Points on a hilly landscape, in no order, each with its height.
A ball rolls from a point to the lowest of its 2 nearest points, and stops where none of them is lower. Distance is the straight distance between rows; heights are no part of it.
q_208 h=594: [ 11   9   2  24  10 -11   0   3  -2 -10 -13  -5  -1 -10  -9   1 -23   6
   2  -8 -14   1  -1  -2  -1   7]
q_97 h=830: [ 12  -4  27   7  -7  -7  -2  -3   2   9 -19  -6  -9 -19 -19  -6   1   3
  -4 -16 -17  -1  15   2 -10  10]
q_17 h=714: [-11  -4   8   6  -5  10 -13   3 -30 -11   9   8  -8  13  15  -6   1  10
 -13   1  -7  -1  -5   0  -8  -6]
q_901 h=599: [-1 -7 -7 -6 -5  2  9  3 -3 -7 16  6  2  5  2  7 -6  1 -1 -4 12 11  1 -7
 -3 -8]
q_815 h=688: [ 16  -1  27   8  -6  -7   7  14  -9   7 -14   8 -16  -3 -10   6 -13   1
 -10  -7  -4  -1  14   1 -16  -3]
q_433 h=470: [  1   4 -23   6  13   3   5 -18  13  -3  -2 -12  14  -4  -6  -6  -1   5
  15 -11  -4   3  -3 -11   9  11]
q_639 h=731: [  6 -13  14  -1  -7   5   5 -10   8  10   0  -3  -4 -19 -16 -13  11   1
  -2 -15  -4   4  12  -3  -3   7]
q_133 h=496: [-11   4 -29   5  -2   0   7  -4 -10 -18   3   7   9  19  11  18 -13   7
  10 -10   8   9  -5 -12  -8 -11]
q_334 h=309: [ -7   4  -6  -7  -2  17 -11  -4 -12  11  -5   9   1   2  20  -5   2  -2
  -1  10  -3  -8   3  12  -7  -7]
q_109 h=631: [ -1  -8 -25  -6   2  18   5 -13  -1  -1  12  -6  13   1   8  -9   7  11
  10 -16   6   3   9 -13   5  -7]
q_622 h=349: [ -5  13 -17  -8   1   3 -13 -10   7  11 -11   3   6  -4  17   4   2  -9
   9  17  -4 -16   0  21   1   0]
q_327 h=784: [ -5  -8   0 -13  -8  17   0   4 -11   0  24   1   4   5   3  -9  14   3
  -6   1  10   6   5  -7   7 -10]
q_154 h=304: [  7  -5  21   4 -14   4  -2  -5 -10  18 -13   7 -12 -11  -2   2  -1  -1
  -2 -13 -10  -7  17   7 -19  -1]
q_854 h=767: [-11 -13  -8 -15  -7  20  -8  -2  -9  -6  24  -8   9   3   2 -15  18   9
  -5  -2  12   3   3  -8   8 -13]
q_717 h=436: [  4  13 -14  13   4 -17   8   3   9  -5 -13   1   7   3  -5  17 -13  -3
   7  -2   1   3 -10  -1   5   2]
q_851 h=638: [-17   9  -3  -7  -1 -14  -8  16 -12  -3  -3  15  -7  29  24  23  -1  -5
   0  17   5  -2 -13  13  -3  -6]
q_641 h=534: [ -5  10 -35   4   5   4   6 -16   9  -5  -4  -2  12   6  11   4  -1   2
  19 -11  -2   1  -3  -4   3   3]
q_419 h=370: [  9  -2   6  13  11   5  -1 -14   3   7 -14 -10  -1 -24 -17 -14   1   5
   3 -14 -15  -4   4   3   1  11]
q_338 h=706: [ -2  11   9  -2   6 -19  -1  24   5   8 -10   9 -12  12   8  10  -8 -14
 -11  25   9  -4  -7  15   3   0]
q_830 h=557: [-12   4 -29 -19  -9  16  -6  -7   6   2   6  -6  15   8  19  -1   7   0
   9   5   3  -7   8  11   8 -12]
q_673 h=602: [ -3  -2  -1 -15  -6  -3   4  15   1   5   8   9  -3  10   7  12  -4  -7
  -2   9  15   4   4  -1   0  -9]
q_468 h=696: [ -4 -16 -11 -10   3  24  -8 -21  -2   3  12 -21  11  -8  -3 -25  21  25
  -1 -16   9  -3   1 -11  12   1]
q_555 h=310: [ -1 -12  12   7  -7   4   3   7 -16 -13  13   8  -5   6  -7   0  -5  11
 -11 -12   4  12   0 -16 -15  -4]
q_66 h=316: [-10   8 -11 -12  -3 -23   4  12  11 -10  -2   7   3  23   9  26   4 -10
  10  12  12  -3 -14  11   6 -10]
q_670 h=698: [ -2  -8  16   6  -7  15  -8   0 -29  -2   3  10 -11   8   9  -6  -1   4
 -13  -3  -5  -4  -3   3 -14  -4]
q_630 h=451: [-15  11  -9  -4  -1 -12  -6  10  -3 -16   6   5   2  20  15  11   7  -5
   0  14   4  -5 -21  11   5  -7]
q_777 h=801: [ -3 -11  11 -13 -12  12   2   6  -8   6  16   8  -6   5   2  -7  11  -2
  -9  -2   9   7   6  -3  -4 -10]
q_867 h=564: [ -5   4 -24 -11  -1  -6  10   2  17  -9   8   0  13  10   6  15   1  -5
  13  -2  16  11  -4  -5   8  -8]
q_508 h=662: [-11   8   4  -5   1 -17  -7  25  -8   5  -4  13  -9  25  23  17  -6  -6
  -7  23  12   0  -9  11  -6  -1]
q_206 h=732: [ 10  -2  33  -8   1 -15   3  28   6  16 -10   7 -18   1 -12   0   0 -11
 -17  19   4   1  11   3   0   4]
q_357 h=240: [-11   5   5  -1   2  15 -24  -6  -9   3  -1   0  -3  -5  14 -18  12  -2
  -9  24 -11 -14 -10  18  -6   5]
q_161 h=500: [ -3   7 -33   6  11  10   3 -23   6  -4  -2 -14  14   2   6  -7   2   7
  18 -13  -6  -4  -3  -8   9   7]
q_865 h=624: [  0  -7   6  17   6   2  -9  -3 -20 -23   3  -4  -1  -6  -2  -7  -9  14
  -8  -5  -9  -3 -17  -7  -2   8]
q_382 h=713: [ -9 -11 -17 -12   1  25  -8 -19   3  -4  12 -22  16  -7   4 -22  19  21
  -1  -4  15 -10  -5 -11  19   0]
q_855 h=658: [  9  -7  25  14  -4  -5  -3   3 -16  -7  -7  -2  -8  -7 -11  -7  -4   7
 -11 -10 -16   1   0   1 -10   2]
q_739 h=704: [ 14  -6  -4  10  11   6   9 -21  12  14 -10 -11  -1 -14 -17 -14   4   5
  10 -26 -13   4   9 -14  -2  15]
q_38 h=592: [  5  -5   5 -14  -5  10   1   1   5  18   3   5  -2  -6   6  -7   8 -10
   2   6   5  -3   9   7   3  -3]
q_794 h=672: [ 13  -6  25  15 -10  -7   2   6 -15  -2 -12   3 -16  -5 -12   1 -11   7
 -10 -13 -14   4   9  -1 -17   1]
q_162 h=480: [  3  12 -17  17  17 -16   6  -7  13  -9 -12  -6   7  -3 -11   9 -13  -4
  11  -5  -7   3  -8  -4   9   9]
q_803 h=403: [ 12  -5  12  -9  -9  -1   7  12   1  17   0  15 -13   0  -2  15  -9  -6
   0  -3  16   6  12  -8  -9  -8]
q_410 h=744: [ 10   7   7   9   7 -25   7  21  15   7 -16  -2  -8   1 -17  18 -18  -9
  -9  11   7   0   2   4   7   0]
q_465 h=488: [-13  10 -16  -6  -4  -2  -9   1  -2 -17   6  -1  10  13  15   7  11  -3
   5  13  -2 -10 -16  10   8  -1]
q_413 h=580: [-22  11 -15 -13 -10 -12 -18  10 -10 -16   2   4   4  31  28   7  17  -3
   0  21   2  -9 -16  16   1  -8]
q_72 h=512: [  0  -4  20  -8   1 -14  -1  31  -3  11   7  14 -12  13   2   5  -5  -9
 -12  17  13   5   1   1  -4  -5]
q_377 h=703: [ 12  -3  31   3 -12  -7   5  13   1  14 -15   6 -16  -5 -15   7  -4  -4
  -7   0  -2  -3  16   0 -11   2]
q_93 h=136: [  8   9  -5   4   5  -3   1  -3   4  15 -18   3  -2 -15   1   5 -13 -10
   8  -1  -8  -9  11   8  -1   5]
q_498 h=260: [  9   0  19   7  -4   4  -3  -2  -9  10 -11   3  -7 -13  -1  -2  -2  -1
  -4  -6 -13  -4   8  11 -14   2]
q_36 h=589: [ -8  -2 -26 -21  -3   0   8   0  15  -5  12  -3  15   7   6  10   3  -4
  13  -1  14   8   6  -4  12 -14]
q_751 h=498: [  5   8 -17  13  19  -9   9 -12  15  -6  -7 -14  11  -4 -11  -1  -7   5
  15 -10  -7   5  -7 -11  13  14]
q_163 h=364: [  0  -3 -14  12  11   1   8 -12  -2 -11   4  -8   2   3  -6  -5  -6  13
   6 -16  -1   8 -10 -23  -3   8]
q_517 h=674: [  2 -14 -16  -1   9  17  10 -24   7  11   2 -14   7  -8  -7 -20  12  16
   9 -22   2   3  10 -15   3  13]
q_464 h=398: [  6  -1   6   0  -8  15   0 -11 -14  14  -5   7  -4  -4   9  -5  -2   0
   4  -8  -7  -8  12   7 -11   2]
q_321 h=469: [  1   0  -8   7  -1  17  -1 -12 -10   1  -1   2   2  -5   9 -11  -3   9
   4 -11  -5  -4   2   0  -5   4]
q_37 h=300: [ 11  -3  12  -1   0   5   3  -1   2   7  -3   2  -2 -11  -7  -4  -2  -4
  -2  -3  -6   3  10  -1   0   4]
q_78 h=656: [  0  -7 -18   3   6  20   3 -19   0   4   5 -10   8  -2   2 -15   7  14
  10 -18   0  -1   8  -9   3   6]
q_741 h=593: [-11   1 -30 -20  -9   8   2  -5   8  -4  10  -7  19  11  12   2   9   3
  13  -2  10   3   6   1  10 -15]
q_654 h=746: [  1 -11  17  -2 -12  11   1 -13  -6   7   4  -3  -3 -15 -12 -13  16   6
  -5 -18  -4   1   6   1  -6   4]
q_917 h=338: [ 11   0   8   9   4   3   0  -4   5   3  -3  -5  -2 -17 -13 -11   1   0
  -1  -4 -12  -2   3   4   4   9]
q_315 h=735: [ 12   1  23   9  -2 -16   0  29  -2   4  -7   6 -17   2  -8   8 -13  -1
 -19  11   3   2   4  -1  -6  -1]
q_309 h=471: [-10  -1 -11 -20  -6  25 -13 -10   3  13  11  -5  11  -4  15 -16  17   1
   1  16   6  -9  12  13   1 -13]
q_931 h=542: [  1  -3  12  -7   2 -19   8  27   9   6   5  11 -14  15   1  17  -8 -11
 -13  17  21   9   0  -4  -1  -4]
q_263 h=409: [ -8  -4   0   7   1  -4   0  13 -12 -19  18   6   0   9   1   9  -9   4
  -8   4  10   9 -11  -7  -5  -9]
q_82 h=764: [ 11   4  13  17   8 -19   4  16   6  -6  -8  -3  -6  -6 -20   8 -18  -2
 -11   5  -3   5  -1  -2   2   0]
q_719 h=677: [ -2 -11 -22  -6   6  28   0 -26   3   2   8 -20  11  -4   7 -19  16  21
   7 -17   5  -3   4 -11  10   4]
q_469 h=641: [  4  -7  16  17   2  -2  -4   2 -16 -17   3  -5  -6  -4 -10  -8  -8  12
  -9 -13 -12   4 -10  -8 -10   5]
q_608 h=249: [-10   7 -11 -15  -4 -17   4  12   7   0  -5   9  -1  18  16  28  -8 -11
   8   6  16  -4  -5  11   4  -8]
q_271 h=586: [ -5   3 -15  10   6   1 -10 -14 -10 -27   1 -11  12   0   9 -10  -4  10
   3  -3  -7 -12 -24  -1  11  12]
q_487 h=616: [  5  13  -1  21  11  -4  -3  -2  -2  -7 -16  -1  -2  -9  -2   0 -13   0
   2  -3 -13  -7  -4   8   1   5]
q_842 h=509: [ -3  -1  -5  -5   5 -10   9   9  11 -12  19   1   9   7  -4  11  -2  -7
   1   8  14  13 -10 -11  10  -8]
q_888 h=325: [ -3  10 -11  -5  -3  -6   4   7   7   1  -5   9   3  10  13  17  -9  -9
   9   5   6  -1  -5   7   2  -3]
q_303 h=482: [  0  -1  17  -3  -2  -4   2  18  -8  11   0  12 -11   7   6   6  -9  -6
  -9   9   7   5   2   3  -2  -3]
q_953 h=538: [-10  -2 -11  -8   5  -1   4   1   7 -18  18  -5  12   6  -3   0   6  -1
   6   2  13   8  -9 -11  13  -4]
q_528 h=617: [  4  -2  17  -9  -7   9  -2   0   3  23  -3   6  -8 -13  -1  -9   5  -8
   0   4   1  -2  12  10  -3  -1]
q_490 h=776: [  5 -17  22   1 -15  -3   7  -5  -6  -1   3   1 -11  -9 -14  -3   5   8
  -4 -25  -2   8   8 -10 -12   2]
q_808 h=355: [  5  -9  10   0 -16  15   4 -11 -13  22  -8  12  -6  -6   6  -3   4   3
  -1 -15  -7  -3  19   6 -18  -4]
q_567 h=520: [-16  12 -13 -10  -3 -11  -9   0   5 -14   0  -4   8  13  16  10  20  -9
   7  18  -2 -15 -20  20  10  -2]
q_745 h=832: [  3 -12  22  -9 -16   1  12   8  -5   6  10  13 -14   4  -6   6   2  -5
  -7  -9  11  10  10 -12 -13  -9]
q_134 h=176: [ -4   2  11  -5  -1  13 -18  -2  -5  12   0   6  -4  -4   9 -15  13  -5
  -9  21  -6  -9   1  18 -11   3]
q_282 h=550: [-20  14 -15 -12  -7  -9 -19   1  -5 -16   2  -1   8  19  25   2  23  -4
   3  27  -2 -18 -21  17   9  -5]
q_89 h=743: [  2   6  29  -4   7 -18  -6  29   8  16  -7   4 -16   3  -4  -2  -4 -12
 -18  28   4  -1   3  10   2   8]
q_873 h=524: [  8   2  -8  14  23  -5   8 -13   8  -5  -6 -17   3 -10 -21  -9  -8   6
   8 -13  -9   5  -3 -15   9  13]
q_116 h=734: [-14   2  -1  -2  -4   5  -8   7 -20 -14  12   6  -2  13  13  -2   2   3
 -10   9   2   1 -11   2  -2  -4]
q_197 h=582: [ -2   9  13  -3   6 -12  -7  15  14  12  -7   3  -4  -1   3  -4   4 -14
  -9  27   3  -5  -3  14  11   5]
q_99 h=294: [ -9  10   4   3   2   2 -16   4  -7  -1  -3   0   0  -1  14 -10   5  -8
  -7  20 -10 -10 -11  17   1   6]
q_637 h=761: [  1 -16  19  -2 -19   5   2 -10  -9   1   6  -3  -5 -12 -11 -14  15  14
  -7 -26  -4   7   4  -9 -12   3]
q_231 h=562: [ -5  10 -16  14   6  -5  -7 -11  -5 -18  -5  -7   8  -4   4  -2  -4   4
   9   0 -12 -11 -20   5   5  11]
q_358 h=601: [ -8  -1 -36  -4  -3  16   5 -15  -2  -5   8  -6  13  13  15   1   2   9
  16 -14   5   1   6 -10   5  -8]
q_546 h=253: [  4 -16  10   3  -9   4  11  -2 -12  -4  14   8  -9   5  -8   0   1  11
  -1 -20   7  15   7 -19 -18  -8]
q_94 h=716: [ 12  -6   8   3   3   3  11 -14   9  14  -8 -10   0 -19 -21 -12   8   2
   4 -21 -10   3  13  -9   0  10]
q_768 h=320: [  6  -9  -8  11  17   0  11 -12   7  -8   6 -10   2  -2 -19  -7  -4  12
   7 -18   2  18  -6 -27  -6   8]
q_76 h=880: [  5  -5  11  -1  12  -5   7   1  17   0   8  -6   9 -12 -21  -5   4  -7
  -2   7  -4   4   0  -8  19   7]
q_987 h=378: [  4   5   6   4   2   7  -7  -3  -2  -2  -1  -2   0 -12  -1  -8   0  -1
  -3   6  -8  -6  -4  10   6   7]
q_896 h=595: [ 3  2 -7  5  7 -4  9  1  4 -8  6  0  6 -1 -4  6 -9  0  3 -2  3  5 -5 -8
  4  0]
q_566 h=820: [ 10  -7  31   3 -22  -8   0   1  -1  11 -17   1 -14 -16 -16  -3   4  -3
  -6 -16 -12   1  16   1 -15   7]
q_174 h=386: [  1  13 -18   4   3 -16   7   0  10   1 -16   5   3   6   7  20 -11  -6
  13   2   1  -5  -7  12   4   2]
q_738 h=265: [ -3  10  -6  -6   3   9  -6  -4   5  20 -16   8  -2  -7  15   5  -5 -11
   6  15  -4 -15   7  19   0   0]
q_444 h=449: [ -4  -2   6  -2  -2  -7  -3  20  -9 -16  21  10  -6  14   2   5  -4  -5
 -12  12  12   6  -6  -5  -4  -6]
q_261 h=719: [ 11  -5  29   1  -2 -10   3  20   1  10  -5   6 -15  -2  -9   1  -2  -8
 -14  11   0   2  10   2  -9  -2]
q_943 h=556: [ -4   6   5 -17   6  -6  -9  10  14  15  -1   4   1   3   8  -3   9 -17
  -3  29   3  -7  -1  17  11   0]
q_207 h=561: [ -2   1   3 -16  -4  16  -8  -4   6  17   2   2   1 -10   7 -10  11  -6
   2  16  -2  -5   8  14   0  -6]
q_841 h=367: [ -8  10 -12  -4  -2 -18   4   5  12 -14  -1   0   7  13   0  24   7  -7
   8   9   5  -7 -19   9   9  -6]
q_568 h=618: [ 0  7  3  6  5 -5  1  7  6 -6  3  3  4 -3 -2  5 -5 -6  1  8  0  2 -6  2
  9 -1]
q_166 h=475: [-10   7  -8 -10  -2  15 -19 -11   8  11   4  -5   6  -9  14 -15  16  -7
  -1  27  -5 -16  -2  18   5  -4]
q_340 h=448: [  9  -6  17   0  -9  -4   5  15  -7   9   0  13 -12   5   2   9 -10  -3
  -8   0   8   4   8  -4 -15  -4]
q_299 h=515: [-13   4 -19 -25  -7  16 -11  -5   6  11   9  -6  10   3  19  -8  14  -5
   4  15   6  -5  10  15   6 -13]
q_386 h=262: [ 18 -10  22   9  -4  -9  11  -3   7   5  -9  -5 -11 -11 -26  -1  -3   4
   1 -20  -8  10  14 -12  -9   6]
q_682 h=548: [  6  -3   4  16  14  -2  -2  -9   4  -7  -3 -16   4 -16 -17 -10  -6   7
  -2  -9 -12   0  -9  -8  10  12]
q_368 h=690: [ 10  -5 -14   4  13  12  12 -19  10   9  -3 -11   5 -10 -12 -13   4   6
  12 -18  -5   2   9 -16   2  12]
q_381 h=465: [ -7  13 -17  -5   2  -5  -6 -11  14  -5  -4  -8  14  -4   6   2   7  -9
  10   8  -5 -12 -10  10  18   5]
q_90 h=421: [ -9   3  -9 -11  -7  23 -19 -11  -3   8   4  -5   4  -3  15 -14  17   1
  -1  16   0 -12   5  14  -3  -5]
q_142 h=408: [ -6   4 -26  15  11  -3   6 -11  -5 -23   7  -8   6  10   0   2  -9  15
   7 -11  -1   6 -16 -22  -3   9]
q_265 h=724: [  4  10  13   4   4 -24   1  25  10   9 -17   4  -9   6  -7  13 -11  -9
  -9  22   8  -1  -4  11   6   3]
q_871 h=340: [  0  10   1   7   5   2 -11   5   1   1  -6  -1  -2  -9   6  -8  -3  -7
   0  15  -8 -11  -4  17   5   1]
q_571 h=609: [-19  15  -8  -9  -3 -15 -13  10  -8  -7  -5   9   1  25  24  17  10  -7
  -3  17   3 -11 -19  20   2  -3]
q_121 h=366: [-10   8 -11  -7  -2  20 -18  -7  -5  13  -2   3   4   0  25  -8   8   0
  -1  18  -3 -13   5  20  -6  -5]
q_268 h=574: [ -1  -4   7 -18  -2  -9  10  24   7  11   7  13  -6  11   2  14  -4 -10
   0  13  24   4   4  -4   2  -9]
q_302 h=437: [  8   6 -13   6  11   5   6 -15  11   6  -8  -7   7  -9  -4  -5  -2  -1
  17  -6  -5   0   2  -4   8   9]
q_793 h=636: [  6   6   9  14   5  -3  -5   4  -9  -1 -14   2  -5  -7   0  -2 -15  -1
  -5   0 -13  -7  -1  10  -5   2]
q_140 h=396: [ 10 -10  11  -3 -15   9  11  -8  -7  18  -6  12  -8  -5   1   3   1   0
   4 -21   2   3  21  -7 -18  -3]
q_342 h=792: [ 12 -16  29   5 -17  -9   8   5  -4   3  -4   2 -16  -4 -17   4  -3   4
  -7 -20  -5  12  12 -10 -21   3]
q_687 h=733: [-12  -7 -18 -14  -3  19  -8 -13   3  -8  19 -18  16  -1   6 -20  17  13
   4   1  11  -2   0  -7  19  -7]
q_467 h=412: [-14   9 -10   2   1 -16  -2   5   5 -23   9  -2   6  14   2  12   7  -6
   2  12   0  -2 -21   3  11  -2]
q_706 h=453: [ -5   6 -24  12   6  -3   9  -9  -4 -18   5   0   5  16   6  13 -10  11
  13 -13  -1   7  -9 -15  -6  -3]
q_606 h=686: [ -6   7   3 -12   1 -19  -7  23   6   5  -1   9  -7  19  14  12   0 -13
  -5  25  12  -3 -11  13   7   0]
q_642 h=274: [ 11 -11   7   9  17  -6  13 -10   9  -5   2 -12   0  -8 -29  -6  -4  13
   1 -20  -5  15   4 -26  -1  10]
q_479 h=435: [  6  -2   1  10  -4  18   1 -15 -16   4  -5   8  -2   0   9  -4  -8   9
   0 -15 -10  -6   9   3 -12   0]
q_42 h=521: [ -5   6  -3 -15   3   7 -13   2  11  14   2   1   4  -6  12  -8  10 -14
  -3  25  -1  -9  -1  19   4  -3]
q_426 h=535: [ -5   3 -17   3   0  -1   3   6  -9 -12   9   9   5  15  13  19 -12   1
   3  -4  10   7  -4  -8  -7  -9]
q_256 h=862: [  8  -2  25   1   2   0  -1   2  11  12  -3  -6   1 -19 -18 -10   7  -9
  -6  11 -10  -2   6   6   7   2]
q_844 h=483: [ -8  -2  -1  -7   0  -9   5  15   1 -12  20   6   2  10   1   9  -1  -9
  -6  13  17  13  -9  -8   5 -11]
q_681 h=306: [ 14  -7  10   9   8 -13  15  -4  12   3  -4 -10  -3 -12 -31  -3  -2   4
   3 -15  -7  13  11 -22  -2   6]
q_384 h=503: [ -4  10 -17   0   7  -8   6  -8  16  -6  -1  -6  14  -3  -1   8   2  -6
  11   1   1  -1  -8   1  15   2]
q_523 h=568: [ -3   0 -12   3   1  -5  11   3   2 -13   6   6   4  11   6   9  -9  -1
   4  -4   7   7  -7 -11   1  -4]
q_361 h=889: [  5  -9  11  -4   8   1   9  -8  13  -1  13 -13  11 -12 -23  -8   4   2
  -3  -6   1  12   0 -12  13   2]
q_900 h=581: [-13   4 -17  -3   4  -8  -2  -5   2 -30  16 -12  13  11   2   1  10   2
   6   4   5  -1 -27  -9  14   3]
q_205 h=607: [  2   8  10   0   7 -10   0  15   8   0  -4   2  -3  -1  -6   5  -4 -12
  -7  16   2  -3  -5  11   9   2]
q_749 h=748: [  9   3  18  14   3 -14   2  20  -3  -6  -5   5 -12   2 -10   8 -16  -1
 -11   8  -1  -1  -3   2  -3  -3]
q_306 h=209: [ 11   4   8   4   2   2  -1  -3  -1  16 -19   6  -6 -17  -1  -4  -9  -5
   0  -2 -12  -9  11  12  -9   5]
q_691 h=419: [ -8  10 -26 -10  -1   1  -6 -13  11   2  -9  -4  12   1  14   6   8  -8
  14   7  -6 -13  -6  16   8  -1]
q_27 h=243: [ -6   1   8  -5  -6  17 -16  -8 -16   9  -3   6  -3  -1  15 -11   7   0
 -10  11  -7  -7   5  15 -12  -2]
q_674 h=676: [  2  -1   8  10  -1   5  -6   7 -18  -5   1   9  -7   6   6  -1  -9   3
  -6  -1  -2  -2  -4   3  -6  -3]
q_973 h=851: [ 10  -4  29  -4  -5   0  -5  -5   8  13  -6  -1  -8 -20 -13 -12  10  -6
  -6   0 -10  -4  13  11  -3   6]
q_782 h=307: [  9 -14  13   5 -12   1  11  -2 -12   3   3  14  -9   4  -5   8  -4   6
   0 -21   4  12  11 -12 -21  -6]
q_590 h=657: [  2   4   9  12   2  -1  -7  11 -10  -3 -10   9 -11   6   8  -1 -11  -4
  -9   8  -8  -4  -4  11  -5   0]
q_476 h=560: [-15  -2 -16  -7   1   2  -2  -2   1 -26  22 -10  14   9   0  -2   7   7
   1   2  12   6 -19 -13  16  -3]
q_351 h=352: [ 11 -13   4   3  -9   5  14 -10 -10  11  -2   9  -9  -2  -5   7  -5   9
   5 -26  -1  10  17 -16 -20  -3]
q_514 h=570: [ -9   7 -40  -1  -3   6   4 -17  -1 -13  -1  -5  13  17  15   7   1  11
  18 -13   1   1  -3  -6   1  -3]
q_997 h=762: [ 16   8   5  17   8 -20   9  15  13   0 -17  -5  -6  -5 -22  17 -21  -3
  -5   4   2   6   6  -5   1   1]
q_471 h=532: [ -9  10 -23  -5   4 -12  10  -4  19  -6  -1  -3  15   8   1  18  -1  -6
  15  -2   5   0  -3  -2  12  -3]
q_849 h=816: [  2 -11  18 -16 -10   8   2  12  -8  13   8  14 -12   2   1  -2   6  -5
  -9   0  10   9  11  -3  -8  -6]
q_647 h=808: [  6  -9  31   0 -24  -3   4   0  -6  14  -9   9 -16  -6 -10   1   2  -2
  -7 -20  -4   6  12  -2 -16   2]
q_273 h=871: [  6   3  16   2  11  -4   6   1  18   7  -4 -10   7 -17 -20  -5   1 -13
  -3   9  -8   1   5   2  18   3]
q_437 h=750: [-11 -12 -15 -18  -6  21  -3  -5   1  -8  24 -12  15   4   6 -14  17   7
  -2   2  15   5   3  -9  20 -16]
q_320 h=626: [ -3  -9  -6 -14  -5   5   6  11  -4  -2  17   8  -1  13   8   6  -1  -5
  -1   3  17   9   7  -9  -2 -14]
q_525 h=605: [ -5  -1  -7  11   9   5 -11  -8 -16 -24   3  -7   6  -1   3 -11  -7  14
  -6   0  -6 -10 -25  -8   4  13]
q_83 h=533: [ -1   6 -14  14  10   3   0 -13  -4  -8  -9  -7   9  -8   1  -2  -7   8
  10  -5  -9  -7  -7  -3   5  10]
q_298 h=571: [  7   2   2  21  16 -11  -2   0  -2 -16  -7 -11   0  -9 -15  -2 -16   8
  -4  -6 -15  -1  -9  -6   4  11]
q_291 h=218: [ 16  -9  22   0 -11  -8  16  -3   5  14  -7   2 -11  -9 -21   6   1   1
   2 -24  -1  11  19 -17 -12   4]
q_438 h=346: [ 8 -5 10 -4 -4  2  6  2  1 12 -2  9 -5 -7 -7  4 -5 -6  0 -7  7  4 14 -5
 -7  0]
q_817 h=359: [ -3 -11  -2   5   0   4   3   3 -18 -16  17   7  -2  10   1   5  -7  12
  -6  -8  11  14  -5 -15 -10  -8]
q_816 h=504: [  0   3 -16   7   3  10   0  -8  -4  -7   3  -3   9  -2   7  -1  -6   5
   7  -4  -5  -1  -4   1   0   5]
q_760 h=402: [ 12   5  -9  15  12   5   2 -14   8  10 -15  -8   3 -16 -10  -9  -5   0
   8 -10 -15  -1   7   3   3   9]
q_786 h=839: [ 11   0  29   4  -5  -9  -7   2   2   9 -16  -6 -11 -19 -16  -6   2  -2
 -12  -3 -15  -3  10   9  -4   7]

Where does a ball stop that starts at each point below?
q_673: q_37
q_896: q_642
q_476: q_546
q_741: q_134
q_320: q_642
q_815: q_808

Call two points neighbours if one is among the 2 nearest of the other. Go from one point of each pair to the other, from neighbour to neighbour, staying as low as possible. Name the highest point that can't be avoided.
q_37, q_291: q_568
q_134, q_37: q_987
q_642, q_291: q_681
q_433, q_608: q_751
q_808, q_546: q_140
